Each row is a point on a landscape with many valleys, with its height.
From any point a ball rolls to the lowest of the 2 points nearest to it. It stops when none of these is lower. Distance is the straight distance between rows; heights are no part of it.
Zaz height 20.8: [139 152  65  83  46 100  78 102 106 127 100  88  90  77  48 112 128 117
  90  89  95 129  91 100  42 105 116 126  64]
maken height 53.7: [103  93 109  76 125 106 104  78 107  61  73 105 100 126 106  81  80  80
 100 101 112  77 129 120 142 141  92  77  87]
selo height 30.4: [119 134 103 104  61 100 118  92 108  89  96  84 115 100 121 112  78  96
 148  91  90  74 121  90  92 120 126 123 125]
Feto height 10.7: [134 155  73 132  34 121  65 101  94 134 120  86  97  85  84 101  95 129
 115  95  88 122 111  79  88  90 136 125  86]
vavo height 18.1: [ 96  82 140  73 124 100 115 113 147  66  47 100 113 128 126 107  94 123
  62  88 109  67 124  78 142  96 108  74 123]
Ladu height 56.9: [ 85  74  90  60 133 117  89 108  94  87  81 114  76 133  95  99  91  75
 117 139 113  77 100  97 148  87 107  66  87]
kuvuz height 21.5: [ 92  77  73  93 115 125  76 110  76 131 116  83  73 104  88  88 100 101
 120 142 107  84  73  73 152  78  94  61  75]
tatut height 44.3: [ 64  99 104  74 126  80 118  88 119  51  67 117  86  91  95  95  90 112
  63 104  90  89 127 144 123 120  70  92  73]
nen height 30.1: [112 112 118 133  65  80  90 122  93 140 118 103 106  66  88  99  98 116
  79  83 105 131  69 103  91  84 117 113 114]
lovop height 4.5: [101 115  65 121 101 138  92  55  67  69 108  73 115  86 122  60 112  78
 118 117  82  82 101  98 143 143  82  80  89]
kefo height 19.2: [100 105 110  75  99  92 114  90 144  58  35  88  98 108 116  97  86 115
  89  70 111  94 155  94 128 121 104 101  93]
nuf height 53.2: [ 98  71  95  59 142 116  92 103  96 100  72 100  81 140  91 101  92  79
 123 127 119  88 117  78 125  78 116  83  82]
kive height 53.8: [ 80  70 125 110 130  95 115 136 114 141 104 112 103 121 101 116  95  93
  96 103 106  86  68  95  96  68 100  86 112]
silem height 48.4: [109 109 116  89 128  79 121  76 102 123  95  96 132 108  86  98  81  63
 122 127 100  58  83 113 101 131  87  77 100]
gugud height 25.3: [ 71  72 108  78 136  90 107 125 117 129  68  96  83 149  94 118  90  92
 120 117 108  76  93  68 115  65 123  77 107]
noneb height 24.0: [112 108 103  85 120  73 119  70 114 109  84  77  94  94  90 127  98 105
 113 108  92  91 117  96  72 104 100  95  99]
mozo height 17.6: [ 92 107  70 109  98 110 113  72  90  66 100  98  73  79 118  88  94 108
 104  95  92 110 126 119 107 110  86 110 102]
Nulib height 38.4: [ 88  88 123 105 113  94  91 115  81 117 137 134 144 118 108  83 102  65
  82 135 117  89  73 108  99 100  87 105 100]
tos height 12.7: [116 119  49  79  92 142 105  64 102  85  80  65  79  88  87  83 113  79
  99  98  99  93 115 118  75 135  68 103  76]
Fesi height 35.7: [ 85 113 107  83  71  65 126 123  76  59  98 114 102  73 123 126 101 124
 116  77  70  96  97 123  83 100 112 132 140]
potaf height 27.5: [138 133  57 109  76 126  68  80  93 148 114  73 102  81  54  94 116 117
  84 113 107 110 103  76  89 105  93  86  57]
puves height 33.3: [107  67 126 111 121 125  93 119 115  90 113 115 101 135 128 101  96  97
 109  82 128 113  92  89 111  86  99 100 123]
fikez height 26.4: [ 95  99 100  63 111  69 127  74 128  68  43  90  87  99  95 119 103 109
  84  79  95 102 148 110  80 110  94 103  89]
Lize height 38.1: [ 98  89 115  92 105  65 134 108 115  90 103 110 125 105 125 115 101  96
  93  71 103 100 106  98  81  90 112 126 144]
zogi height 44.2: [ 83 110 106  90 121  77 125  79  93 122 110 102 132  91  74  96  99  70
 106 148  89  62  65 120  98 117  71  83  86]
denem height 21.3: [ 64  68 128  80 140  87 126 124 128 114  70 105 101 151 102 121  91 100
 100 102 103  58  86  73 111  80 116  77 131]
kog height 35.0: [107 136  87 117  41  96  97 120  57 104 132 103 110  51 100  89 107 124
 102  96  84 111  78 101  93  97 114 128 111]
tof height 38.7: [114  85 104  97  88 107 105 102  96  85  86 109 119 137 130  93  91  80
 120  86 125 110 130  79  95  90 118 134 122]
mubez height 11.1: [101 117  99 103  83  86 113  91 129  65  64  78  73  94 122 124  81 129
 115  71  87 102 150  90 100 113 117 106 110]
sorir height 36.5: [104  91 106  90  97  82 125  89 109  89  83 107 124 119 119 110  93  91
 111  77 109  98 125  86  88  93 115 130 130]
mude height 16.3: [112 125  53  88  82 136 114  53  89  76  87  72  98  82  93  76 104  72
 117  92  90  85 105 124  87 156  76  98  80]
kofu height 39.6: [ 76  77 113  99 114  61 127 114 114  71  98 122 100  96 124 126 109 121
  70  67  88 106  97 111  86  82  98 111 138]
numop height 10.5: [ 82  62 118 100 128  90 111 121 139  78  82 100  77 118 124 116  94 131
  66  59  96 107 110  90 115  78 103  84 128]
lil height 56.3: [ 71  87 129 105 136  96 128 127 128 100  98  93  89 112 114 132  94 117
 101  94  98  64  64  96 101  91  88  48 126]
resik height 27.4: [ 78  70 110 122 106  92 104 110 102 103 126 138 102  98 119  91 109 104
  73  82  95 128  82 120 102  73  87 119 121]
runaz height 21.1: [ 80 115  80  92  88  90 130  83  90  47  85 119  90  92 120  85  91  98
  98  84  88 100 124 129 107 119  93 123 109]
Bav height 23.9: [137 140  54  99  64 119  63  86 113 147 107  80  91  84  37  91 122 110
  73  98 109 131 104  89  55 102 110 104  56]
Vosuv height 29.4: [ 79  55 129 137 103 126  93 130 106 102 135 134 101 111 122  91 120 105
  86  78 106 129  62 120 108  83  81 102 109]
gole height 44.4: [130 141  86  82  59 102 107  98 104 114  87  87 129 100  73 113 101  91
 128  86 111 101 124  92  54 103 138 149  91]
Vigal height 14.9: [105 109  94  92 100 107 104  79 123  68  65  78  81 105 114 100  75 109
 109  81 106 104 154  93 108 114 116  97 109]
rola height 4.4: [ 95  36 141 117 112 144  76 142 105 106 113 126  97 147 115 103 110 100
 107  91 114 128  50 106 125  65  94  82  98]
zozov height 36.0: [ 50  71 103 107 131 109 107 121 107 102 133 116  94 111 101  99 103  99
  90 130  83  74  66 118 122  96  79  60 104]
gipeg height 48.3: [129 120 114 110 109  89 103  89 111 147 121  74 119  89  91 114  82  96
 123 125 107  69  78  86  91 112  99  81 103]
pezo height 14.7: [ 64  90  98  62 136  61 132  90 109 103  71 114  98 113  76 113  89  87
  90 113  87  74 106 120  85  97  87  88  92]
muzar height 26.7: [129 126  86  99 100 118 104  62  93 108 103  78 120  98  89  83  89  70
 135 116 108  79 101 111  98 141  93  97  84]
peno height 37.2: [ 92 102  98  94 106  45 124  85  89  71 106  99  79  51  99 114 129 121
  96 108  63 105  93 125  74 116  79  96  99]
zofi height 35.1: [139 114  80 111 102 124  83  77 105 140 108  61  93  92  81 100  93 101
 122 130 104  89 108  79 102 112  91  81  72]
Vop height 1.6: [ 81  63  80 117 119 144  68 107  71  99 143  87  96  87 124  77 119 104
  88 119  92 103  69  84 166  78  76  61  86]
Rafas height 40.2: [ 99 118  99  87  84  50 130  98  73  65  99  97  96  49 105 113 119 110
 121 105  57  90  87 133  81 140  98 103 108]
miteg height 19.4: [ 87  94 114  80 134  62 127  84 119 104  62  96  99 112  93 126  85 103
  92 101  80  74 113 103  85  95  93  79 105]
mosi height 47.4: [134 128 116 113  74  94  92  99  92 125 117  99 136 110 102 104  84  79
 120 105 136  90  99  78  88 108 124 116 112]
kot height 53.6: [ 94  78 124 105 121  86 104 114 112 144  94  94 100 112  98 117  92 101
 101  93 100  99  96  84  85  65 105  99 111]
Gopos height 29.5: [102  95  88 100 109 119  78 113  87 160 108  90  87 106  64  86  95 108
 109 139 115  95  82  65 120  72  99  70  69]
bal height 23.0: [ 83  99  86  92 123 119 102  62  80  79 118 102 120 104 100  69 110  56
  98 133  93  86  99 122 126 134  71  92  83]
zegu height 32.6: [ 90 102  84  78 105  81 113  75 107  58  72  97  61  56  87  98 109 118
  82  95  82 103 122 143  88 127  64  86  70]
zudoz height 38.8: [ 59  73 126 108 121 120  93 135 104 110 146 125 125 119 107 101 113  85
  98 137 105  69  44 109 111  96  79  68 105]
posun height 39.2: [115 142  84 114  51 120 105 102  68 100 105 101 104  92 102  96  90  93
 125 103 100  96 118  93  90 101 116 140  99]
fevap height 30.6: [123 134  86 112  76  83 105  66  94  80  98  72  93  63 115 103  89 112
 135 100  67  79  99 117 106 159  90  79 105]
zubis height 44.8: [111  70  97  80 121 123  79 105  73 110  90 121 105 134  95  81 107  63
 105 117 132 122 112  96 107  78  98 117  77]
pek height 54.9: [ 79  77 131 120 127 100 114 135 124 140 111  99  95 112  98 130 100 121
 108  98  96  75  47  88  92  72  95  69 123]
Nom height 25.5: [ 79  60  99 113 120 104  93 111  94 117 121 120  90 106 106  93  98 101
  81 100  99 112  93 110 115  77  85 104 100]
rilat height 14.1: [131 168  51 120  22 136  78  94  72 113 116  87  89  74  85 106 108 125
 116 102  73 103 113  81  96  99 118 127  77]
lilev height 14.6: [121 139 104 101  54  81  74 112 108 122  93  80  95  81  78 131 116 134
 113  77  62 132 108  90  59  81 153 147  91]
lafu height 10.1: [106 107  76  88  70 122 112  86 117  79  69  90  90 124 101 102  88  94
 134  76  99 116 163  78  81  92 125 134  95]
lili height 12.3: [ 94  74  83 105 124 140  70 102  76 108 128  84  77  93 107  83 105 106
 114 131  97  88  78  79 155  83  83  45  89]
mag height 32.0: [ 79  71  90  77 137 102 101 107 109 129  72 102  71 118  73 109  95  98
 103 108  98 106 113  99 101  66 106  96  85]
kozi height 33.1: [111 126  97  82  68  79 135  92 101  83  86  87 111  94 113 123  89 101
 135  83  88  79 118 102  80 109 124 127 119]
mada height 13.8: [ 92  99  87 129  83 113  94 102  90  89 121 108  82  83 126  84  96 114
 105  80  95 123 102 104 106  84  99 127 121]
Nez height 41.9: [141 159  80  98  45 115  96  96  77 120 109 101 120  97  74  96 100  88
 124 103 117  99 110  91  67 110 124 130  84]
pelom height 31.4: [129 126  75 120  91 122  66  80  89 151 130  60 105  86  74  92 106 119
 105 124 108 100 106  69 111 100  91  78  69]
bobo height 56.8: [106  74 108  78 133 108  97  86 102  72  83 105 102 139 119  95  76  82
 113 106 120  87 126 101 131 117 105  83 105]
duz height 19.3: [ 89  85 101 106 113  66 104 100  97 123 114  98  81  58  94 109 112 122
  85 108  72 115  78 110  80  81  74 106  97]
Tor height 12.9: [117 110  85 113  75  75  83  96 105 128 100  84  64  54  84 124 124 141
 104  92  71 139 105  98  69  87 104 126  81]
Vig height 49.7: [117 111 133 120  96  93  88 118  93 122 125 118 142 110 106  91  93  84
 101  98 143  95  79  85  90  96 106 105 115]
Dela height 41.1: [ 70  92 104  90 110  48 130  97 106  55  89 125 100  82 112 116 110 116
  71  85  77 109 110 136  84  98  88 118 115]
zavip height 47.9: [119  93  74  71 124 148  90  78  89 112  86  70  80 112  65  84  96  71
 126 131 107  83 110  89 112 112  89  73  58]
Zem height 25.6: [124  96 132 131  70  87  81 126  97 157 117 119 106  99  73  92  85  95
  49  87 119 126  55  91  86  90 128  75 109]
Bupe height 13.7: [105  62 131 122 107 157  68 135  96 103 125 113  99 131 124 100 113 105
 115 102 131 121  45  97 124  75  90  73 105]
zezib height 42.5: [117  70 101  96 112 120  70 105  82  99 102 113  97 131 119  79 100  79
  99 103 127 132 113  96 114  84 106 131  95]
Pegub height 46.4: [123 135 101  77  69  87 106  82 126 103  89  68 132 111  83 128 100  97
 138  83  90  90 128  73  62 107 151 140 108]
Sozof height 9.4: [121 109  57  84  97 144  99  78  95  95  91  77  79 101  83  89 108  81
 110  91 116 115 128 108  75 109  88 121  75]
podas height 6.2: [117 104  66  85  95 141  98  87 104  92  79  81  81 121  92  92  97  78
 121  84 120 121 156  88  79  99 111 135  77]
tufin height 33.2: [130 126  77  98  60 116  82  96  78 132  91 118 110 106  54  77 110  85
  71  90 131 138 110  92  65 101 118 124  75]
tuso height 30.0: [ 97  85 112 111 112 112 108 102 107  70 122 109 109 123 140 101  91  89
 111  88 113  90 100 107 111 104  98 100 135]
Sogoz height 30.8: [ 87 119  88  89  96  86 102  71 108  49  60  97  63  64 104  87  92 122
  90  90  84  99 132 129 111 146  73  88  78]
fot height 28.0: [119 100 136 135  59  81  89 128 106 140 107 113 113  88  92 100  96 107
  65  66 112 134  56 100  79  83 135 111 120]
fole height 17.4: [128 140  49 123  52 134  82  75  85 111 118  71  82  74 101  94 107 119
 119 101  92 103 116  79 107 104 101 114  80]
zuva height 50.8: [ 98 104 105  92 128  86 105  95 105 160  97  76 101 101  78 117  89  92
 118 134 101  65  85  82  83  89  99  83  89]
gomu height 40.1: [ 73 109 112 100 113  75 114  95  87 118 145 111 145  74  75  86 109  79
  89 144  90  74  62 111  96 104  81  97  96]
Kenis height 31.8: [ 84 103 119 108  70  82 120 131  95  90 130 135 124  89 118 104 114 102
  96  67 100 113  69 128  81  88 110 138 140]
kuli height 61.4: [ 70  61 114  84 137  92 101 117 100  93 101 133 105 143 110 107  98  78
  91 120 104  87  96 110 116  87  94  94 104]
Genod height 34.6: [ 79  97  91  86 119  55 122  80  96  70  89 101  75  61  87 104 116 113
  82 108  65  98 111 140  85 119  65  88  76]
Dolin height 43.2: [126  96 118 119 117 114  78 110 125 129 110  65  97 118 108 114  85 102
 130 100 118  96 110  68 101  89 120  92 110]
Nelot height 22.2: [101 131  81 129  66 117 106  80  84  58 106  84  76  80 140  89  80 115
 124  93  79  88 108 104 120 129  96  95 121]
bezom height 21.9: [114  77 134 118 105 148  59 128  82  89 135 120 119 128 133  86 119  86
 109 118 135 120  53  86 117  89  83  80 109]
Sorap height 57.9: [ 82  72 127 106 137 113 111 129 126  85 111 110  92 128 121 122  89 114
 101  97 107  80  83 108 124  92  93  57 119]
lumi height 22.8: [ 86  96 112  60 121  77 123  93 138  66  36 105  99 110  99 108  93 119
  67  83 105  90 150 101 126 102  97  94  86]
voder height 7.7: [115 125 105 125  55  80  89 123  99 111 115  78  79  71 117 138 106 140
 125  83  67 110  91  88  72  92 129 128 119]
fad height 14.4: [ 79  72 127  77 132  93 121 124 142  79  53 102  88 125 112 117  87 123
  63  81  97  75 121  85 127  81 108  77 116]
bif height 35.8: [127 112 100 102  71 106  76 105 100 127  82 106 115 118  67  89 104  79
  89  82 131 135 125  81  68  86 130 136  75]
motob height 27.7: [118 113  90  87  97  75 116  86 101 116 102  82 102  75  75 115 109 103
 108 108  90 104 103 110  62 105  97 114  85]
rakek height 52.6: [ 96  70 135 125 106 111  87 129 108 146 120 116  99 110 102 103 100  99
  84  95 115 106  51 101  99  70 103  93 104]
goli height 8.0: [ 98 123 106 100  73  70 114  95 114  56  74  92  64  73 126 130  86 134
 108  76  77 103 126 105  92 115 112 110 118]
Mab height 51.3: [112  87 144 121  96 105  92 129 102 132 121 125 127 119 109  95  99  88
  90  93 136 104  64  90  89  76  97  96 114]
vap height 18.0: [132 145  83  96  43  88  70 117 102 133  94  96  93  79  55 115 117 122
  94  73  87 146 105  95  58  91 143 136  76]
suz height 10.8: [100 114 131 113 116  88 125 100 128  69 110  85 112  92 134 108  79 112
 108  91  91  61  72 119 112 136  83  51 129]
memul height 27.0: [ 94 113  90  70  86  76 138  80 113  49  44 100  84  84  99 111 100 102
  94  74  87 104 137 127  82 121  85 113  86]
nozi height 9.3: [104  83  79  79 107  99 108  90 109 111  72 106  96 113  82 104 105  89
  88  66 105 135 135 103  65  68 106 147  90]
Furil height 38.9: [ 81  78  85  89  97 117  52 117  59 145 112 119 109 113  70  63 112  84
  75 146 120 103  61  79 141  74  90  68  69]
Tomir height 52.1: [ 99  95 109  80 133  99 109  98  97 121  97  95 118 134  90  89  83  62
 125 140 110  60  86 100 111 110  93  71  89]
zigaf height 25.4: [110 134  60 138  55 133  71  89  45  96 123  99 119  83 116  65 120  97
  93 105 114 110 102  76 125 104 102 112  87]
pimi height 52.2: [104 105 116  99 114  78 100 114 110 160  94  91 109 101  72 124  88  93
 100 119 107  83  86  76  77  77 107  98 101]
Tete height 51.5: [110  86 126 137  79  90 100 126 125 124 104  93  91  90 109 122 104 119
 101  48  93 132  78  94  78  73 120 122 137]
folum height 43.4: [115  94  64  74 114 150  78  89  76 129  98  82  91 111  59  76 114  77
  97 135 128 101 104  86  98 101  76  86  50]
bava height 40.7: [113  97  96 102  91 113  87 101  78  85 103 122 100 126 131  81  95  79
 113  98 126 121 123  92 109  89 106 139 111]
nikol height 61.1: [ 64  75 115 112 124 119 102 122 125  44 116 124  91 124 132 102  98 120
  73  79 109  99  96 117 133 116  88  78 120]
sepag height 29.1: [ 69  92 134  89 139  57 139 111 121  88 104 112 114 108 109 130 100 105
  75  98  84  62  75 113  93 103  89  81 129]
reg height 17.7: [ 75  70 122  80 142  78 117 108 137 100  57  98  94 133  97 122  85 114
  75  88  88  76 116  77 108  66 119  80 127]
Muf height 32.5: [105 110 100 128  74  75 101 114  83 110 129 102  96  51 107 106 108 127
 101  91  86 124  77 108  86  96 101 123 116]
kigor height 25.7: [ 92 128  94 122  79 101 106  82 108  52  82  82  70  76 133  91  75 124
 108  84  90  89 123 115 134 134  93  84 112]
Mel height 28.9: [102 109  58 129  83 152  63  87  40  88 110 112 114  93 117  51 136  84
  84 106 114 125 103  83 128 101  96 117  76]
puvab height 31.9: [ 88  44 129 115 116 136  99 129 110  84 116 130  98 140 131 102 112 106
  93  73 114 127  80 110 116  76  94  99 120]
pep height 45.9: [121 104 134 122 118 107  97 112 110 142 124  77 116 105 105 116  84  91
 127 119 119  78  80  73  95  96 107  82 108]
Puz height 3.6: [ 99 116  99 115  70  87 106 113 107  83 100  84  73  77 126 137  90 138
 130  70  69 111 111  93  84  93 120 120 128]
bidob height 23.7: [ 96  95 135  74 130  49 136  82 127  98  63  94 129 118  96 130  98  98
  88  94  85  59 104  83  91  99 105  85 133]
Suziv height 23.8: [104  86 107 133  81 117  76 111  74 108 128 130 107 102 119  67 114  89
  75  96 121 140  82 104 116  81  97 124 100]
sufu height 59.7: [ 78  72 132 101 133 130 105 135 130  54 101 117  85 133 132 118  94 133
  82  72 112  93  88 107 135  96  88  62 113]
Disi height 11.9: [108 106  93  53 103  59 128  76 109  82  64  87  84  78  75 131 124  94
 101  87  84 100 114 116  39 117  96 122  89]
dusa height 30.2: [101  93 131 121  58  93 103 133  93 121 114 137 123  97 116  91 101  95
  74  58 116 128  64 112  83  77 119 134 129]
lafof height 9.5: [ 62  77  90  82 134  71 121  98 101 107  97 123  86  97  87 107 102  93
  81 116  83  98  97 129  91  84  79 102  91]
gabob height 21.0: [ 97  94  81 102 117 120  97  79  88  76 100 100  78 102 116  82  92 100
 106  98 113 112 125 113 125 108  93 101  98]
sot height 10.6: [ 87  73  94 113 103 109 100 108 107  78 102 108  72 101 133  94  91 121
  95  72 101 126 124 106 112  84 106 110 129]
bez height 35.3: [100 131  94 109  94  76 109  58  96  64  94  81 105  58 103  84 100  99
 120 108  61  86  85 126 115 164  78  81 101]
Goze height 15.9: [ 96  93 101 126 102 118  82  99  76 119 138 102 117  82 104  74 106 102
  87 118 110 102  81  94 117  94  82  86  97]
mol height 32.3: [113 100 118 126  82 121  97 115  92  84 134 110 113 121 145  87 100  85
 126  98 127  96  89  98 104 101  98 113 127]
pumo height 60.4: [ 74  79  85  81 141 103 105 102  94 101  97 102  74 114  92  91  87  97
 103 128 100  79 103 107 132  99  87  69  88]
zira height 40.6: [136 113 103 121 100 114  60 104 118 138 106  69  94 118  90 105  86 101
 126 109 117 116 120  62  94  93 133 107  85]
rap height 44.6: [143 156  99 111  52 110  84  97  92 126 104 101 129 112  80  96  88  84
 114 107 130 101 111  69  81 113 140 116  94]
tus height 62.2: [ 59  87  98 117 111 123  99 114 104  26 125 128  79 108 137  87 102 114
  69  89  91 107 117 127 138 118  95 102 114]
Duso height 3.2: [116 107  93  75  97  74  98  85 123 116  78  76  91  87  66 133 118 107
 108  78  91 128 119  94  36  83 115 140  86]
tuv height 49.5: [103  67 117 109  94  99 103 111 136  96  77 100 109 125 124 114  96 105
 100  56 104 122 127  61  92  70 131 120 135]
doga height 9.6: [106  97  75 100  95  79 101  78 102  97  84  84  55  68  79 116 117 124
 103  84  78 136 120 109  63  90  85 123  80]
lat height 39.7: [ 82  88  61  76 121 136  93  96  72 137  98 102  87 105  55  70 119  79
  88 135 112  98  91  95 108  76  68  84  56]
Rig height 46.7: [ 73 102 109  75 135  85 107  93 124  68  53 111  86  90  88  88  79 108
  84 105  88  71 118 135 142 139  74  65  69]
kag height 37.1: [ 91 113 110  89 114  63 122  93  86 107 129 113 139  71  80  95 109  83
  93 122  96  90  77 130  79 106  89 123 104]
dumu height 35.9: [ 79  81  61  69 132 118 103  97  94 129  78  93  68 102  59  91 106  93
 101 121 103 104 105 108  94  74  81  89  58]
pibe height 31.5: [119 119  87 105 104 111  97  68 101 113 109  70  96  90  90  96  92 100
 124 115 101  87 107  96 102 123  89  93  89]
gibup height 36.4: [100 123 112  74  66  57 140 110  93  60  69  99 110  82 118 130  99 116
 128  78  63  81 106 112  89 122 119 118 132]
rasug height 41.3: [ 89  79 133 107 120 124  84 129  96  94 146 125 140 132 122  96 116  70
  97 136 126  77  58 103 107 104  84  83 110]
Bof height 36.1: [ 72  75 123  88 122 109  76 108  76  93 134 148 141 140 112  86 113  53
  82 151 119  98  85 116 111 104  83 118  95]
Rume height 20.3: [102  98 111 132  85 112  74 109  72 120 142 127 131  93 110  63 109  93
  67 112 125 119  65  91 107  93  96  89 100]
lom height 31.3: [ 48  80 121  92 141  58 121 121 124  86  93 120  96 115 103 130  94 118
  66 109  78  69  77 123 108  93  84  72 112]
Mirol height 49.9: [106  73 100  63 138 117 102  94 105 106  74  87  97 136  77  99  90  64
 119 106 117  95 138  76  99  85 110  97  83]
Pid height 37.0: [107 141  76 121  45 122 102 108  55  96 131 101 110  62 106  91  97 107
 120 100  80  93  95  93  99  99 103 129 110]
vus height 47.5: [116  76  97  64 117 114  99  89 101 105  76 109 114 140  83  92 106  64
 105  96 130 114 135  83  85  80 107 124  83]
vin height 11.0: [146 132  86 132  63 110  52  99 112 157 121  91 100  96  65  94  93 124
  81 104 109 128 102  65  95  99 134  84  85]
lag height 21.4: [130 102 110 127  79  97  70 115  72 152 116 123 117 107  66  75  92  93
  51 115 123 124  65  78  97  88 113  63  95]
pebu height 26.3: [118 137  85 119  65  99 118  87  88  83 114  77 101  76 122 103  78 104
 140  97  77  77 101 106 105 132 106 102 121]
sitaz height 62.4: [ 96  86  96  98 133 116  99  97 102  87 100  83  70 100 107  94  78 108
 107 125  97  83 108 107 135 105  92  55  94]
poda height 8.6: [ 90  96  87  62 111  67 129  83  97  84  85 110  94  76  75 112 119  96
  92  94  90 111 107 139  49 100  80 123  86]
Tomum height 6.8: [ 83  81 109 102 120  88 109 107 122  75  82 107  77 100 127 107  85 127
  77  77 102 112 122 106 120  94  99  90 113]
Saf height 29.8: [116  98  76 104  83 119  77  90  63 132  89 130 108 102  55  62 117  80
  59 102 134 140 102 100  81  91 101 110  65]
fep height 16.2: [113  91 105 115 106  54  94 104 101 126 103  88  72  61  84 130 117 130
  99  99  74 123  89 101  64  82  96 113  90]
Puse height 26.5: [ 96  95 119  97 106  95 127 106 123  51  93 115 111 130 142 102  83  99
  95  77 115  86 119  99 118 113 105  88 133]
nivet height 7.6: [109 113 101  63  94  62 122  86 114  95  63  87 104  86  83 144 129 107
 111  80  77 112 117  97  54  93 119 135 103]
kabez height 30.7: [125 133  93  81  78  70 104 101  87 128 103  95 114  63  61 112 124 106
 102  97 102 114  92 112  57 106 113 128  82]
lede height 50.7: [ 99  76 119 129  83  97 110 123 132 102  88 105  95 109 126 118  97 117
  97  46  92 129  96  86  88  66 123 127 144]
guba height 48.2: [112  66 125 116 107 108  77 114 140 113  85  77 108 133  98 117  91  99
 106  68 102 119 122  56  90  63 148 116 125]
siten height 26.8: [ 90  92 132  79 124  47 142  95 120  82  82 111 135 109 114 131 102  96
  82  88  88  62  86 106  86 103 100  95 143]
vunos height 11.7: [ 99 114  98 126 101 112 102  77  90  69 139  87 121  84 132  67  95  80
 118 114  86  69  77 109 135 149  78  70 121]
kifu height 13.9: [ 97 125  70  98  62 125 114  90  87  68  80  98  77  98 106 104  79 101
 129  78  84 105 150  98  90 103 111 138 102]
leva height 26.9: [111  91  90 110  86 112  82 100  66 123 105 133 111  97  85  61 111  83
  68 100 124 137 101 110  97  89  94 135  80]
Poge height 20.9: [130 143  49 144  43 138  64  82  64 120 118  78 103  85  99  83 114 125
 104 101 105 114 111  64 122 102 103 102  79]
tugeg height 34.1: [100  91  90 112 100 107  67 115  69 159 110 101 107 101  67  74  94  97
  81 133 113 102  70  74 125  78  88  70  76]
robav height 16.1: [145 116 101 134  71 102  59 111  88 154 113 101 102 104  68  85  89 108
  68 113 121 124  88  74  93 100 121  76  92]
vapot height 28.1: [ 87 127  90 109  86  93 103  84 103  39  75  99  77  70 120  83  82 114
  96  90  82  90 121 135 141 147  76  90  97]
ren height 28.8: [ 73  55 106  84 138 101  91 128 115 132  70 100  61 127  87 108  88  98
 111 110  97  99  99  79 117  57 120  83 101]
nogop height 11.4: [126 147 106 101  47  76  78 124 102 123 117  84  80  69  93 144 112 145
 131  90  59 116 100  86  71  91 149 133  93]
musur height 32.8: [ 71  76  92  89 128 123  80  93  70  85 129 131 131 125  97  79 126  57
  78 151 106 102  94 122 122 107  80 109  75]
Vuset height 6.4: [107  92  80  78 101  92 107  89 116 111  71  86  74  89  72 109 109 100
 101  80  95 131 126 104  52  86  96 132  80]
tude height 46.0: [116  67 130 105 126 124  77 124 129 113  85  74 102 138 108 119  88  97
 119  89 118 108 111  57 102  69 131  88 121]
Sen height 22.3: [105  73 132  75 114 100 119 108 140  54  68 110 120 145 138 106  89 103
  76  78 123  77 125  82 124 106 114  80 132]
defit height 33.4: [ 42  72 107 101 137  77 116 125 114 106 103 113  74  95 104 117  99 118
  82 120  72  74  65 116 109  82  82  61 104]
sinet height 34.2: [103 126 103  76  94  65 114  99  77 121 115 113 144  67  58 100 121  84
  89 114 114 103  79 125  66 107  99 124  91]
Bati height 28.6: [ 62  90  90  90 131 123  89  73  78  80 125 119 134 113  95  65 130  51
  81 154  88  81  97 122 130 128  72 101  76]
nam height 21.6: [138 137  75  80  88 117 112  62  97 103  92  75 118  89  77  83  96  62
 127  97 103  76  99 123  75 154  86 104  79]
mota height 2.3: [ 95 106 121 123 114 110 115  90 112  61 135  90 111  96 133  90  90  93
 109 106  90  65  73 118 128 140  77  59 126]
tope height 42.6: [ 59  93 108  79 130  57 123  94 121  59  84 124  93  91 102 113  96 114
  57  94  84  93 118 138 108 106  79 104  90]
Tato height 38.3: [128 104 101 107  96 117  75  95 112 126  93  81 106 114  77  99  91  88
 120  99 125 123 129  75  84  91 118 127  84]
rilim height 28.5: [119  97 121 120  88 134  71 124  77  90 130 111 125 129 143  79 102  86
 119 120 144 108  78  87 106 101  95  93 120]
zapo height 4.9: [ 86  90  88  84 117  77 117  93  96 102  99 121  99  86  88  97 109  97
  85  90  95 122 106 129  74  85  85 128  95]
pazo height 39.8: [ 84 130 102 103  85  67 122  83  91  50 113  90 107  53 115  90 114 104
 118 111  48  82  81 132 104 151  86  98 118]
pinen height 22.5: [ 76  75  99 114 114  85  96 118  95 143 113 108  84  88  87 100  99 113
  84 116  85 106  74 103 100  68  84  93  94]
guda height 59.2: [ 86  70 119  75 140 109  98 107 102  65  98 119  98 143 123 102  85  86
  91 114 121  78 106 107 138 109 101  72 107]
zafir height 14.8: [110 109  73 112 105 128  91  64  74  76 115  90 109 104 115  60 109  67
 120 124 109  93 109 107 128 129  89  98  91]
Forag height 17.5: [ 86 107  88 114 110 111  91  65  85  67 125  76 117  79 122  63 101  78
 108 117  73  81  85 101 154 148  74  55 103]
kuzom height 10.3: [ 85  87  86 135  94 128  70 101  71 121 150  80 107  75 108  73 114 114
  80 108  96 112  71  76 138  81  74  68  91]
Gati height 24.2: [ 82 129  83  80  68  80 131  90  91  41  65 110  75  68 107 105  98 109
 111  85  69  99 130 133  88 121  88 120  99]
serad height 33.9: [ 78 109 111 104  80  59 128 126  87  72 122 110 111  66 125 121 118 121
 106  81  76 112  80 121  85  96 108 128 140]
kagur height 49.8: [ 76  95  98  79 136 108  97  79 106  63  79 106  92  97  96  75  85  91
  89 114  88  76 113 130 151 146  69  63  72]
Daro height 5.5: [137 142  92 137  48 104  60  99  98 147 136  85 105  75  81 102  93 131
 102 102 101 113  86  68  92 108 127  98  97]

Two balls start at each pair of points below. Name the first point that both come to, or write -.
kog / sinet => -
zogi / zuva => -
puvab / kuli => Nom
pek / tude => Dolin
bobo / Sorap => -
pumo / guda => sorir

For each start below, name the point where the ball stops.
posun => Daro
serad => Daro
sufu => Vop
zofi => Puz
tuv => Vop
Tomir => zapo

Call two points neighbours if one is among the 2 nearest of the other. Go from one point of each pair to the other, from neighbour to neighbour, staying as low as possible. Name the highest point that can't be avoided.
zapo / Tomum => mol
zapo / rola => puvab
mozo / Puz => memul
podas / Puz => zofi
lovop / mota => Forag
Nelot / Daro => gibup
